Points, in no order, along strands that fork, close into loops and pass close to each other.
Two points are linked if the straight distance between their rows is under 9.48. Some points are linked to none.
Q891: [ 3.16  3.20 -2.25  1.84  2.97  2.61 -2.38  5.18  0.15 -2.38 -3.10  5.89
 -2.26 -1.35  2.22  2.45 -0.02 -2.91 -2.64  0.91  2.69  0.81]
Q737: [-0.72 -2.30  5.97  1.71 -0.99  1.66 -3.38 -1.57 -0.13  0.69 -3.14  2.79
  0.41 -1.99  0.10 -2.87  3.59 -0.10  2.43 -3.38 -0.25  3.29]
Q497: [-1.94  2.72  2.71  4.39 -0.11 -2.12 -3.18  0.11  1.29 -1.29  3.11 -1.97
  0.36  0.86  2.00 -2.95  0.69  1.42  6.05 -0.26 -3.79  1.45]
Q816: [-1.37 -0.46  1.49 -0.25  0.56  2.75 -3.56  2.22 -2.21  6.72 -4.59  0.82
  3.17  0.00 -1.94  1.50  1.66 -2.23  1.99 -0.59 -1.39 -1.77]
Q81: [ 0.07 -2.00 -2.69 -0.58  1.44  1.64 -0.01 -3.57 -0.87  1.97  3.14 -0.17
 -1.01  3.96  3.08  0.41 -0.20  1.90  4.43  2.22  0.76  0.04]
Q688: [ 1.60 -4.95  1.77 -1.72 -2.36 -5.03 -0.27 -3.36  3.23  0.94  1.24  1.04
 -2.08  1.30 -0.63  0.94  0.16  2.07  3.43 -2.22 -0.29  4.16]
Q334: [ 2.56 -3.86 -2.82 -3.42  1.40  1.55 -2.11  0.36 -1.17  2.63 -0.86 -3.50
  3.63  3.82 -1.76  1.67  0.55 -0.93  3.28  0.75  0.09  0.64]
Q266: [ 1.29 -0.61  1.98 -2.34  0.46  3.43 -4.03  1.89 -2.43  1.68  0.42  1.28
  0.62 -0.92 -2.61 -3.46  4.83 -5.98 -2.50 -1.01  2.42  0.35]
Q298: [-4.51 -6.19 -1.26 -2.58  0.25 -0.08 -0.13  0.26 -1.59  0.10  0.34 -5.07
 -2.24  5.18  2.45  3.42  4.28  5.76  3.93 -2.35  3.41 -3.52]
Q854: [ 2.75  0.66  0.49  2.91 -2.40 -2.37  1.23  1.95 -1.22 -0.48  3.54 -0.06
  2.89 -2.08 -0.73  1.88 -1.62 -2.92 -2.20  0.38  1.19  0.38]
Q357: [-2.58  1.06 -4.19 -1.76  1.69 -0.81  2.73 -4.68 -1.30 -2.01  4.54 -3.16
 -2.71  0.81 -0.65  2.60 -0.62  2.88  1.62  1.77 -0.88 -3.75]
Q606: [-0.47 -2.20 -0.19 -1.97  1.69  1.38  1.96 -3.72 -0.21  1.17  1.37  0.11
 -0.99  0.26 -0.14  3.92 -2.36 -0.05 -4.01  1.82  2.45 -0.34]
Q34: [ 4.35  1.64 -2.05  2.11  3.46  0.84 -4.14  1.41  0.34  0.44 -2.81  2.70
  0.11 -0.06  1.40  2.16  2.58 -4.03 -3.18  1.52  2.57  1.03]
Q796: [-0.92  5.26  2.33  3.39 -1.82  0.60  0.69 -0.90  2.75 -0.29  2.08 -1.08
  1.44  0.21  2.01 -6.04 -0.38  1.82  3.55 -0.04 -3.28  2.44]
Q746: [ 6.27 -1.85 -2.86 -2.45  1.34  0.80  0.75  1.88 -1.25 -1.04  0.97 -2.03
  1.01  2.70 -0.62  1.71  0.16 -3.29 -4.28  2.74  0.74  0.61]
Q171: [-0.19 -0.76  1.74  0.06  1.60  3.18 -3.25 -3.60 -2.53  0.49  3.09  1.90
  0.39  0.78 -1.79  0.72  0.39 -0.81  0.16 -0.40 -1.21  1.40]
Q864: [-0.15  2.08  2.95  2.29 -4.16 -1.54  2.83  1.07  0.47 -1.48  1.01  2.27
  3.80 -2.96 -1.16 -1.62 -0.63 -2.07 -3.87 -2.57  2.08 -0.16]
Q53: [-3.36 -0.52 -2.38  1.21  1.75  3.61 -2.61  6.24 -2.63  5.03  1.10  4.73
 -2.11 -2.54 -1.77 -3.82  2.59 -0.94 -3.19 -1.23 -0.51 -0.59]
Q936: [-1.55  1.99 -2.46  3.73  0.61  2.38 -0.18  2.94  2.53 -3.64 -0.47  6.45
 -0.57 -1.98 -2.02 -0.51 -0.76 -0.96 -6.25 -3.85  0.90  2.07]
Q517: [-4.25 -3.06  0.61 -0.90 -0.04 -4.28  0.89 -0.17 -0.06 -2.17  0.62 -3.81
 -0.91  3.62  2.84  2.14  2.78  5.45  4.73 -1.14  1.18 -2.14]
Q955: [-0.41  4.13 -3.43  0.47  0.28  2.61  0.59 -0.11  3.53 -4.92  1.01  1.73
 -1.54 -2.86 -2.98 -1.93 -4.07  0.13 -2.57 -1.84 -4.49 -0.45]
Q492: [ 2.75 -1.04  0.53 -1.94 -0.20  1.67 -0.67  5.55 -1.90 -0.34 -1.05  3.43
  0.87 -2.10 -2.78 -3.54  4.95 -4.80 -4.82 -1.14  2.36  1.44]
Q348: [ 0.11  2.73 -2.29 -0.87  0.92 -2.50  5.82 -1.52  2.12 -3.60 -2.73 -1.24
 -3.55  1.36  2.80 -1.45 -0.59 -0.60 -4.11  4.68  2.25 -2.90]
Q536: [ 0.46 -0.04 -3.21 -1.19 -3.29 -4.19  3.89 -5.75 -0.51 -1.21  0.37  2.66
 -0.14  1.80 -1.10  1.41 -0.34  2.04  1.96 -0.19 -0.19 -0.92]
Q80: [-3.90 -4.83 -1.43 -4.12  1.97  0.57 -0.54 -1.57 -1.61  2.99 -0.48 -6.00
  1.16  4.74 -0.94  5.49  2.50  4.78  2.35 -1.30  1.81 -2.16]
Q328: [-0.07  0.23  1.71  1.29  0.42  1.08  0.34  0.26  0.88 -2.48  3.59 -3.62
  0.15 -1.00  1.49 -4.14 -2.23 -5.16 -1.30  3.16  0.58 -1.07]
Q602: [-3.61 -1.23 -3.89 -0.10 -1.38 -1.67  1.78 -3.11 -1.99 -1.94  4.73 -4.03
 -4.96  1.62  1.31 -0.19 -0.93  4.63  4.11  1.07  0.40 -4.07]
Q750: [ 1.97  6.96 -3.57  2.80  1.43  1.06 -0.35  1.83  0.81 -3.14 -1.76  3.99
 -0.09 -3.72  1.76  2.31 -0.65 -0.83 -1.72 -0.14  0.98  0.96]
Q169: [-1.20 -2.37 -0.84  1.76  0.49 -2.40 -5.95 -1.81 -1.19 -0.58  3.00  1.28
 -1.52  4.39 -2.24  1.21 -0.66  0.60  3.35 -1.44 -3.45 -1.90]
Q948: [-1.36 -2.03 -0.51 -0.49 -1.57 -2.40 -3.47 -4.59  1.18 -1.17 -0.05 -0.40
 -2.93  0.02  1.90 -1.14 -1.20  0.07  6.71 -0.01  1.27  0.21]
Q637: [ 1.89 -2.68 -0.30  1.36 -0.05 -2.73  1.54  0.28 -3.17  5.01 -0.17 -2.85
  0.89  1.90  2.01  5.14  1.97  3.50  1.05  1.36  0.34 -0.15]
Q130: [ 2.34 -4.13  3.66  0.54  0.59  2.36 -0.07  0.22 -2.81  0.62  1.30 -3.67
 -0.23 -0.99  2.13  0.76 -1.72  0.45 -0.79  1.93 -0.88  1.16]
Q760: [ 4.82 -0.68 -1.18 -2.27  1.61  0.75  0.75  5.99 -1.89 -2.17 -1.10  2.40
 -0.78  3.94 -1.15  3.43 -2.76 -1.87 -6.15  2.03  1.82 -1.02]
Q901: [ 0.05 -5.22 -0.04 -1.21 -1.16 -3.70 -0.85 -3.96 -3.27 -1.73  0.82 -4.55
 -2.14  1.24  0.34  1.37  1.28 -0.25  2.03 -0.34  3.12 -3.20]
Q482: [ 0.07 -1.51  1.49  3.00 -1.81  0.11 -3.22 -0.07 -4.92  6.24  0.33 -2.36
  3.25  4.08 -0.65  2.57 -1.58 -1.15 -0.92  1.00  0.95 -3.17]
Q100: [-0.03 -0.24 -0.61 -1.18  1.93  1.20 -1.64 -0.08  2.76  3.79  1.87 -0.15
  1.67 -2.14  1.17  2.61  1.07 -1.37  4.11  0.77  0.50  2.60]
Q697: [-2.03  4.74  1.75  0.82  1.89  2.15  0.87  3.45  0.93 -4.26 -3.20  5.23
 -2.49  0.59 -0.21 -7.97  3.97 -1.14 -6.33 -0.94  3.08  1.27]
Q567: [ 2.82 -2.25  1.01  2.76 -2.07 -1.80 -4.62  1.93 -3.24  1.57  3.23 -1.57
 -0.98  0.39  0.67  5.11 -1.91  3.70  4.08 -1.61 -1.09  0.85]
Q922: [ 0.56 -2.83 -1.36 -0.90  0.95  2.09  0.39 -1.85  0.41 -2.21  0.32 -1.60
  5.80  2.63  0.83 -0.04  0.67 -2.15  3.23  0.84  1.01  0.61]
Q761: [-1.43  4.12 -3.63  1.77 -1.64 -3.45  2.78 -0.96  4.61 -0.57  0.44 -4.47
  0.01 -0.98  1.47 -2.31 -2.03  1.35  3.57  0.97 -1.45 -1.34]
Q684: [ 2.60 -0.08  1.38 -1.13  3.39  4.35 -0.57  0.73 -2.13 -1.00 -1.51  2.52
 -1.96 -0.89  2.10 -0.94 -2.51 -2.13 -1.59  2.88 -2.95  0.00]
Q101: [ 1.43 -1.03  1.31 -1.85 -0.44  2.23 -3.86  4.36 -3.52  3.49  4.34 -0.33
  0.54 -1.71 -3.82 -4.79  3.85 -3.36  0.26 -1.72 -1.38  0.90]
Q774: [ 1.96 -2.43 -2.70  2.34 -1.32 -6.36  2.38  0.66 -1.51  4.14  0.36 -3.29
 -2.81 -1.00  2.47  4.16  2.72  1.10  0.95  2.35  1.72 -1.63]
Q977: [-2.92  4.87  1.65 -0.40  4.00  3.42  1.84  3.89  2.34  0.03  0.38  2.69
 -0.23 -3.30 -0.81 -2.96  1.81 -1.54 -1.41  1.45 -4.14  1.84]
Q368: [ 0.06 -4.40  1.85 -0.10  2.79  0.43  0.55  0.11 -2.10  1.36  1.58 -6.92
 -0.83  1.57  2.65  0.68 -0.15  1.70  2.85  2.47 -1.78 -0.47]
Q651: [-2.50 -0.84  3.48  4.45  0.00  3.85 -2.10  0.15 -0.83 -0.83 -4.38  0.88
  1.49 -4.44  1.23 -2.98  1.89 -2.23 -0.38 -2.26  0.07  1.39]
Q969: [ 2.20 -0.54 -0.40 -1.04 -2.50 -2.28  1.72 -2.64 -2.25 -2.94  0.58  3.43
  2.64  1.47 -2.74  2.57 -0.19  2.00  3.67 -1.92 -2.62 -1.60]
Q499: [-0.10 -5.12 -0.28 -3.30 -1.33 -6.46  0.22 -3.48  2.29 -0.09  0.70 -1.79
 -5.71  1.83  0.77  1.41  3.02  3.28  5.26 -0.56  0.02  0.91]
Q486: [-0.92  1.64 -0.74  4.53  2.65  1.51 -2.26  5.30  1.17 -0.38  0.05  5.14
 -1.60 -2.41 -1.21 -0.68  2.90 -1.11 -7.19 -2.87  1.81  3.09]
Q693: [ 0.65 -1.11  0.80 -0.60 -2.36 -1.17  1.97 -1.03  2.71 -0.27 -1.09  0.62
 -3.11 -4.76 -1.03  0.65 -5.04  1.52  0.43 -2.02 -2.26  2.02]
Q711: [-3.87  0.45 -1.17 -0.13 -1.70 -2.25  3.66 -4.38  1.28  0.25  0.14 -5.15
 -6.63  0.53  1.83 -1.67 -1.55  6.34  2.35 -0.19 -0.54 -3.90]
Q398: [ 0.10 -2.25 -0.60  0.82  2.23 -0.28 -1.96 -2.48  2.06  1.91 -1.44 -2.25
  2.00 -1.76  2.76  3.62  2.06  1.30  4.68  0.93  3.42  4.10]
Q359: [ 2.93 -0.93  2.00  0.37  1.17 -0.87 -5.44 -2.09 -2.21  2.44  2.47 -4.21
  1.95  3.73  0.66  4.90  2.62  3.98  1.17 -1.04  2.11  3.51]
Q303: [ 0.51 -0.94  2.88 -0.37 -0.39  2.64 -3.89  5.25 -2.08  7.69  0.68 -2.23
 -0.82 -2.20 -2.68  1.66 -2.54 -1.89 -2.08 -0.67 -2.04  0.50]
Q505: [ 1.51  1.24 -0.79 -1.34 -0.37  2.85 -5.33  4.40 -0.87  6.10 -4.05 -4.09
  0.15 -0.39 -2.93  2.87 -2.48 -1.78 -3.63  0.37 -1.24  0.97]
Q60: [-0.71  0.52 -1.86  1.43  2.75 -0.29  1.34  0.28  1.22  0.84  2.72 -2.21
 -2.75  1.71  4.26  1.11 -1.59 -2.72 -4.22  5.96  3.82 -1.94]
Q10: [-0.42 -4.25 -2.12  2.01  0.69 -3.65 -3.53 -2.26 -2.84  2.74  0.06 -0.48
 -1.96  4.99 -1.54  4.48 -0.74  2.41  2.14 -0.57 -2.27 -3.23]
Q748: [-0.40  6.13  0.01  0.65 -2.05  2.63  1.65 -0.94  1.58 -0.20  1.19  2.28
  1.08 -2.80 -0.07 -6.18  0.47  0.81  0.44 -1.74 -1.14  2.18]
Q402: [ 5.49 -3.92 -3.84 -5.85  0.72  0.10  0.17  0.51 -0.96  1.48 -2.55 -1.02
 -1.52  2.33 -2.20  1.73 -0.08 -2.01 -3.43  2.06 -0.68 -0.17]
Q556: [-0.19 -3.73 -2.23 -4.54  2.39  1.35 -4.57 -0.57  0.23  3.28 -0.51 -6.49
  2.67  4.29 -2.60  4.61  0.12  3.93  2.67 -0.97 -0.45  2.21]
Q611: [ 2.49  0.30  1.59  0.66 -1.94 -2.72  0.04 -0.10 -4.51 -1.42  5.32  1.53
  1.50  2.02 -2.28  1.71 -0.03  2.37  1.64 -0.81 -2.81 -0.82]
Q127: [ 1.91 -3.91  0.81 -1.75  1.96  4.18 -0.01  4.43  1.65  2.70 -3.70  2.97
  1.71  0.16 -2.06  3.46 -2.19 -1.19 -4.66 -1.08 -0.16  2.50]
Q670: [ 1.27 -2.42 -0.89 -3.09  0.37 -1.05 -3.44 -1.79 -5.63  3.60 -1.84  0.05
 -2.79  3.15 -0.87  3.99 -0.81  3.06  3.58  0.90 -1.32 -3.57]
Q926: [-0.96 -1.81  6.26 -1.49 -3.50 -3.48 -0.66 -5.09 -0.93 -3.38 -0.22 -1.14
  0.64  3.05  0.25 -2.08 -0.73  0.59  3.26 -1.63  0.62 -1.56]
Q495: [ 2.79  2.01 -0.33 -1.90  2.43  0.39  0.57  0.47 -5.73  4.57 -1.05 -0.93
  0.30  2.43  0.67  4.04  0.46  1.01 -3.81  4.73  0.74 -3.22]
Q979: [ 0.73  1.12  2.36 -1.48  0.16  0.49  2.01  7.84  0.56 -2.36 -0.38  4.22
  1.10 -0.71 -1.57 -1.82  2.35 -3.90 -4.45 -1.15  5.55  0.71]
Q987: [-2.73 -0.32 -2.34  3.40  2.99  1.81 -3.53  7.61 -0.70  1.89 -2.33  4.98
 -0.03 -2.37 -2.98 -1.64  4.53 -2.33 -5.53 -2.71  0.56  0.58]
Q654: [-0.60 -2.62  0.86 -5.10 -0.71 -2.55  3.01  0.75 -1.20  2.90 -0.49 -1.81
 -1.41 -1.62  0.83  1.75 -0.20  1.77  6.20  1.85 -0.45 -1.84]
Q691: [-1.43 -2.38 -2.84  1.01 -1.18 -4.13  3.35 -1.66  0.21  2.06 -0.66 -4.25
 -3.86 -1.76  2.89 -0.15  1.67 -1.55  0.54  2.34  3.18 -3.06]
Q801: [-0.66 -2.02 -1.13  0.14 -0.24 -0.97  2.13 -1.22 -0.52 -1.40  1.12 -5.34
 -2.13 -1.00  2.84 -1.25 -1.31 -3.47 -1.21  4.00  3.91 -2.30]
Q278: [-0.80  5.17  1.21  2.34  1.50  1.98  1.28  4.21  5.41 -4.68 -5.64 -0.76
 -1.31 -2.25  1.53 -3.76 -2.79 -0.96 -4.76 -0.67  0.61  0.28]
Q958: [ 0.04  0.25  0.25 -1.34 -0.40  3.23 -1.17  1.81 -1.67 -1.04  3.02  1.97
  3.75 -3.04 -1.81 -0.89  2.51  1.32  4.48 -3.52 -0.92  3.13]
Q741: [ 3.09  1.99  3.46 -1.41 -2.21 -1.41  3.87 -2.35  2.63 -1.19 -3.49 -0.11
  0.21 -2.60  2.00 -4.34  0.50 -1.44 -1.19  1.34  0.95  1.95]
Q366: [-4.12  3.14 -1.71  1.89  3.00  2.50 -0.30  4.48  0.66  2.19  0.35  6.29
 -2.20 -3.73 -0.88 -5.00  2.65  0.02 -1.28 -0.36 -3.12  1.76]
Q370: [-0.49  6.10 -1.72  1.25 -3.68 -0.11 -1.01 -5.58  1.38 -1.86  0.46 -2.57
  0.80  1.14 -1.28 -4.25 -3.91  2.46  1.21 -1.70 -0.88 -2.69]
Q490: [ 1.95 -2.54 -1.82  2.49 -1.16 -1.44 -2.81  2.47 -1.21  2.05  0.98 -0.11
  3.85  0.48 -0.90  4.66 -0.87  1.73  3.95 -2.27 -2.07  0.44]
Q167: [-2.46 -1.89  0.00 -0.67 -0.09  2.73  2.06 -1.85  0.81 -0.62  0.15  1.68
  1.95  1.32 -0.29  0.78 -3.81 -1.95 -3.29  0.48  1.57 -1.98]
Q766: [-0.75  1.49  0.22  3.32 -0.96 -2.73  1.31 -6.29  0.50 -4.26  1.27 -1.83
  4.46  3.26  1.06 -1.37  2.04 -0.22  1.40  0.15  1.84 -0.75]
Q909: [-2.57 -3.77  0.84  3.50  0.99  4.48 -1.41  3.91  0.19  0.33 -0.50  1.64
  1.19 -4.98 -0.41 -4.92  2.05 -0.83 -1.59 -3.03 -0.60  3.96]
Q945: [-0.48  2.39 -1.48  0.29  1.39 -1.78  4.42  0.28  2.35 -0.86  0.91 -0.22
 -1.58  3.76  3.18 -2.24 -1.12 -3.03 -3.31  5.65  0.04 -2.09]
Q666: [ 2.98  0.49  0.54 -3.44  0.77  0.43 -1.75 -2.86 -6.04  4.36 -2.11  0.50
 -1.00  0.57 -1.56  4.64 -0.03  0.64 -1.11  2.24  0.20 -2.45]
Q237: [-1.57 -4.24  2.22 -2.54 -1.49 -1.92 -1.99 -0.90  1.25  1.26  2.25  2.17
  3.76  5.02 -2.21  1.21  1.83  1.02  4.23 -2.92 -0.13  0.53]
Q230: [-0.67  3.78 -5.60 -2.24 -1.03 -1.05  5.23 -2.73  3.72 -0.89 -0.50 -3.33
 -1.18 -0.86  2.23 -1.38 -1.80  2.47  2.68  2.37  0.96 -2.14]
Q288: [ 1.36  2.36 -0.50 -1.93  2.42  3.98 -2.60  5.25 -3.17 -0.10  0.92  4.30
  1.74  0.85 -3.56  2.17  1.41 -0.98 -6.46 -1.10  1.84 -0.21]
Q280: [ 0.49  2.28  0.22  5.29  1.13 -0.76 -1.99  1.77  1.24 -0.88  0.30 -0.33
 -0.20 -2.90  0.34 -2.21  2.01 -1.69  2.95 -0.16 -5.90  1.43]
Q972: [-2.59 -2.45  0.86  4.07  0.26  2.91 -2.05 -0.21  1.75  0.25  2.15 -1.18
  5.00 -0.05 -1.30 -0.16  1.75 -3.38 -0.69 -2.77  0.63  2.50]
Q191: [ 1.46  2.57 -5.35 -1.17 -1.83 -3.22  3.88 -3.83  1.04 -0.97 -1.16  2.17
 -1.48 -0.76  1.91 -0.11 -0.86  1.58  2.77  2.45  0.32 -0.32]
Q712: [-1.11  1.80 -1.81 -0.50 -2.87 -1.21 -1.94 -5.87  3.03 -2.44 -0.53 -0.87
 -1.83  0.05  0.14 -1.81 -3.41  2.11  4.04 -2.16  0.82 -0.69]
Q24: [-2.90 -0.91 -0.57 -0.50  1.28  6.42 -1.63  2.38 -1.14 -0.57  0.74  3.03
  1.05 -4.82 -1.37 -2.18  0.82  0.58  0.26 -2.80 -0.65  3.33]
Q574: [-2.30  4.48 -1.96  2.35  0.14 -1.25  2.33  0.60  3.74 -0.32 -2.45 -3.35
 -0.03 -1.50  1.30 -2.70 -4.38 -1.19 -0.82  2.63 -2.43 -2.66]
Q869: [-0.49 -3.47  5.43 -1.79 -1.30 -0.42 -0.28 -0.77 -0.41  3.36 -0.65  2.15
  3.04  3.00  1.00  1.43  1.15  3.21  4.91 -1.24 -0.23  1.87]
Q788: [ 3.02  0.89  2.49  2.54 -0.20 -0.07  3.56  1.47  1.08 -3.29 -3.55  0.00
  0.58 -2.18  2.65 -1.08 -0.84 -1.15 -3.89  1.22 -0.59  2.68]
Q541: [ 0.07  0.46  2.53 -0.36  0.36  0.15  1.23 -4.13  0.51 -0.10 -2.86  2.13
  0.96  0.57  2.10 -1.89  1.54 -2.29  0.38  2.18  0.30  0.76]
Q733: [-0.21  0.08  2.71 -0.79  1.66  0.87  1.42  4.34  1.41  3.36  1.25  3.25
  0.10  2.06 -1.93  0.89 -1.26 -3.82 -5.43  2.26  0.24 -0.79]
Q90: [ 0.26 -1.74 -2.29  0.32 -2.38 -1.35  3.63 -4.28  1.21 -3.02 -0.23 -2.53
  4.56  1.61  2.75 -1.30  0.24 -0.25  2.07 -0.62  3.47  0.61]
Q20: [ 4.17  1.25 -1.44 -1.42  2.81  1.95 -1.60  5.52 -1.34 -0.22  0.11  4.12
 -0.57  5.78 -4.20  1.67 -0.25 -2.69 -7.80  0.43 -0.38  0.07]
Q565: [-1.14  0.19 -0.21 -1.36  1.94  3.71  1.13  1.65  1.64 -3.84 -1.85  5.33
  1.62  1.25 -0.81 -0.52 -1.19 -4.75 -4.23 -0.02  1.97 -1.14]
Q982: [-3.66 -1.95  2.07 -1.30 -0.71  1.95 -0.77  0.07  0.10 -1.26  2.14  2.11
  5.33  1.87 -2.96 -2.41  3.13 -0.72  4.52 -4.40 -0.87  1.09]
Q508: [ 0.12  1.43 -2.57  0.13  2.04  0.40  1.76 -3.23 -3.83 -1.55  2.21  0.33
  0.51  1.63  0.27  3.07 -0.20  1.05  0.26  3.00 -1.51 -4.54]
Q715: [-3.15 -0.91  3.95  0.43 -2.49  1.90 -1.54 -1.40  1.25  0.25 -1.62  4.06
 -0.31 -2.09 -0.08 -2.87 -0.24  2.69  3.52 -4.89 -1.14  3.48]
Q550: [-1.34 -2.81  2.12 -0.12 -2.91  2.01  1.37 -0.15  3.64 -0.11 -1.06  2.58
  0.34 -3.59 -0.76 -2.51 -2.62 -1.02 -1.02 -3.66 -1.45  2.47]
Q722: [ 0.24 -0.98 -2.94 -0.30  1.47 -0.30  3.33 -4.69  1.93  0.45  1.25 -1.41
 -2.45 -1.63  2.38  3.57 -0.20  2.68 -0.61  1.08  2.71  2.92]
Q896: [ 1.03  0.88  1.86 -0.83 -3.71 -1.62  1.15 -0.96  0.36 -1.61 -2.58  1.33
 -2.58 -3.23 -1.94 -1.76 -3.89  2.90  2.31 -2.92 -5.23 -1.01]
Q821: [-1.76  4.09  1.90 -0.18 -1.06  1.63  1.15  3.30  2.16 -2.20  2.30 -1.39
  0.19 -3.05 -0.58 -5.91 -1.09 -4.65 -2.87  0.94 -0.42 -0.83]
Q459: [ 1.07  0.59  1.57 -1.39 -4.07 -3.25  2.01 -5.24 -1.74 -5.37 -2.27 -3.63
 -1.81  2.26  1.73 -2.14 -1.20  7.50  2.65 -1.60 -0.22 -2.39]
Q416: [-0.78  5.14 -3.54  0.75 -0.22  0.80  0.21  0.93  0.02 -4.54  1.83  1.74
  0.54 -4.25 -3.25 -0.31 -1.12 -2.85 -0.41 -0.90 -3.14 -2.38]
Q356: [-1.04 -3.96  2.65  0.04  0.73  2.04  0.05  0.61  0.44  5.27 -1.87  2.67
  4.20  1.08 -0.47  0.08  0.68 -1.03  2.21 -0.91 -2.33  0.49]
Q962: [ 1.80 -2.70  3.20  2.13 -0.66  0.90 -3.84 -0.98 -2.05 -0.65  1.53 -0.62
 -1.35 -0.99  0.13  0.81 -1.53  1.30  1.16 -1.92 -0.95  1.19]
Q994: [ 1.08  4.90  1.65  3.44 -1.55  1.03  3.00  3.17  4.97 -1.41 -2.38 -0.17
  0.65 -2.15  3.17 -4.50 -1.65 -0.40 -4.51  0.41 -0.01  3.29]
Q593: [ 0.49  0.32 -0.55 -0.78  2.67  4.98 -3.37  0.03 -2.34  1.81  0.64  2.43
  2.43 -0.68 -3.66  2.21  0.86 -1.10 -3.52 -0.53 -0.86  0.67]
Q970: [ 0.88  0.92 -2.73 -0.73 -0.23 -2.31  2.05  1.36  3.82  2.22  3.60  0.29
  1.83 -3.10  0.20  2.62 -0.33 -0.25  4.46  1.21  0.18  2.92]
Q393: [-0.60  3.62 -2.04 -1.76  0.87 -0.86  0.23 -4.18  6.80 -1.39 -2.41 -1.06
 -4.40 -3.41  0.64 -0.88 -2.15 -0.85 -2.35  1.00  0.97  1.70]
Q480: [ 1.69 -0.76  0.25  0.35  2.15 -2.90 -0.17  1.27 -0.89  1.94 -1.13 -1.07
 -3.55 -3.61 -0.04  4.06 -1.11 -2.12 -1.54  2.35 -1.25 -1.75]
Q519: [ 0.77 -0.68  2.89 -0.45  0.33  0.38 -3.09  4.00 -0.88  5.57  3.41 -1.62
 -0.13 -1.63 -3.11 -1.13  0.71 -3.60  0.61  0.23 -2.00  0.69]
Q153: [ 1.96 -1.39 -2.26 -1.86 -0.29  2.22 -2.52  2.49 -0.39  5.10 -5.92 -0.22
  0.56  1.56 -2.31  4.35 -2.27 -1.70 -4.46 -0.67  0.85  0.28]
Q581: [-0.33  2.51 -1.25  0.66  3.94  1.75  0.92  0.24 -3.28  0.28  0.38  0.99
  2.73  3.54 -0.19  4.23  0.10 -1.26 -3.98  3.40 -0.24 -4.08]
Q767: [ 5.09 -0.72  0.06 -1.06 -1.65 -3.34  0.66 -0.99 -3.67 -0.04  4.13 -1.94
  0.65 -0.40 -1.06  2.63  0.00  0.56 -0.30  0.73  1.83  0.44]
Q985: [-3.14  1.40  2.04 -2.69 -1.13 -2.03  4.98 -0.60  0.61  1.35 -1.00  0.04
 -0.29 -2.62 -0.41  1.54 -3.20  1.25  2.79  1.74 -1.69 -2.88]
Q887: [ 0.50 -0.83 -0.77 -0.17 -3.10 -5.13  1.69 -0.54  3.58  0.44  2.90 -1.15
 -0.15 -0.75 -0.19  1.74 -0.68  3.64  4.14 -1.74 -0.89  3.29]
Q627: [-1.60  0.81  1.14  3.54 -0.82 -2.88  2.66 -4.26  0.01 -0.48 -2.07 -4.58
 -4.22 -0.97  2.37 -0.05 -1.73  3.71 -1.29  1.36 -0.52 -1.90]
Q61: [ 0.36 -3.19  1.76 -2.75 -3.66 -3.48  1.09 -4.07 -2.62 -5.47  0.15 -3.08
 -0.33  1.89  1.03 -0.83 -0.49  2.65  3.04 -0.76  2.52 -2.32]
Q682: [-4.94 -0.04  4.59 -0.61 -1.38 -4.40 -0.17 -2.57  2.74 -1.87 -0.07 -2.73
  0.64  2.25  1.40 -0.32  0.34  3.04  4.64 -1.53  1.00 -1.45]
Q884: [-1.64  4.07  3.26 -0.98 -1.41  0.89  3.03  6.87  2.88 -3.69 -0.41  1.43
 -0.01 -2.44 -1.43 -4.93 -0.50 -3.64 -4.12 -1.42  4.05 -0.07]
Q326: [-1.32 -2.83  0.47 -4.36 -0.55 -3.72 -1.02 -2.75 -0.26  0.32  0.38 -1.35
 -5.19 -0.07  2.14 -0.35  0.48  1.99  7.95  0.87  0.27 -1.98]
Q238: [ 0.63  4.14 -0.88  3.02 -3.12 -0.66  2.15 -3.81  0.59 -3.56 -0.57 -0.12
  2.76  2.53  0.52 -4.23 -1.24 -0.31 -0.85  0.11 -1.50 -2.46]
Q547: [-0.15  2.71 -3.00 -1.29  2.81  0.86  1.94 -2.99  5.01 -1.41 -2.44  0.88
 -1.32 -2.88  2.32  2.21 -0.23 -0.90 -1.09  2.25  2.05  3.34]
Q420: [-0.06 -0.23  1.62 -0.34 -3.96  0.19  4.05  0.31  3.38 -1.05 -1.60  4.72
  1.79 -1.61 -1.36 -2.23 -1.31 -1.78 -4.75 -2.84  1.15  2.85]
Q306: [ 3.98 -1.99 -0.21  1.89 -0.59 -1.42 -3.87  1.12 -4.63  3.86  0.65 -6.13
 -0.53  2.21  0.98  5.02 -0.05  5.55  2.02  0.47 -0.58  2.06]
Q340: [-2.12 -0.65  0.44  1.80  1.28  0.94  1.88 -2.19 -0.31 -0.99  1.89 -3.95
 -0.18  3.06  3.85 -2.19 -1.87  2.38  3.59  3.11 -2.04 -1.36]
Q456: [-0.74  5.62  0.35 -1.39 -0.91  3.14  1.70  1.51  1.66 -2.29 -2.38  4.27
  0.24 -2.95  0.11 -8.30  2.75 -0.04 -3.62 -1.70  1.59  1.89]
Q461: [ 0.06  2.19 -0.02  1.41  0.91 -2.37  4.03 -2.01 -1.02 -2.49 -2.75 -2.69
 -4.48 -1.39  2.96  0.95 -1.54  0.87 -4.37  3.69 -0.41 -4.06]
Q149: [ 2.89  1.49  0.18  3.96  2.48  0.09 -2.46  1.61  0.55  1.52 -0.97  1.79
  0.38 -3.30  0.16  0.50  3.78 -2.87 -0.09  0.72 -2.34  2.49]
Q554: [-3.05  1.91  0.91  0.52  3.32  4.48 -0.44  2.42  0.32 -3.49 -0.98  5.07
  0.81  1.18 -0.67 -4.72  2.98 -3.53 -5.63 -0.31  1.39  0.13]
Q253: [-1.89  4.77  0.01 -2.69 -1.61 -0.76  2.55  0.70 -0.69 -2.08  0.52  2.10
  1.54 -2.57 -2.31 -0.97 -2.61 -1.23  1.58 -0.05 -2.91 -3.61]
Q730: [-0.88 -3.00  1.84 -2.64  1.05 -3.75 -5.49 -1.11  0.72 -1.15  2.08 -0.73
  3.19  7.38 -0.33  2.79  3.60  3.17  3.92 -1.94 -0.19  1.24]
Q572: [ 1.16  3.01 -2.26  4.11 -1.61  1.26  1.62  3.19 -0.14 -2.45 -2.44  6.50
  1.71 -2.84  0.17  0.56 -0.11  0.42 -3.40 -2.32 -0.89  1.54]

How many points has the smallest loop of links through each point below? Write 0 if it is on no loop.
Q191 -> 0
Q34 -> 0
Q712 -> 0

A tip is a point with one link. Name the tips that can be reached along the links from each point below, in the order of the rows.
Q715 -> Q816, Q574, Q896, Q730
Q985 -> Q955, Q901, Q398, Q459
Q936 -> Q977, Q393
Q994 -> Q278, Q541

A piece is two or more points that can be reached from each other along the links. Count, over all rows, the pieces, the separate loops (a circle has one, a figure eight two, a Y none), the forks (points with three links) and the tips (points with one).
pieces -> 5
loops -> 0
forks -> 8
tips -> 18
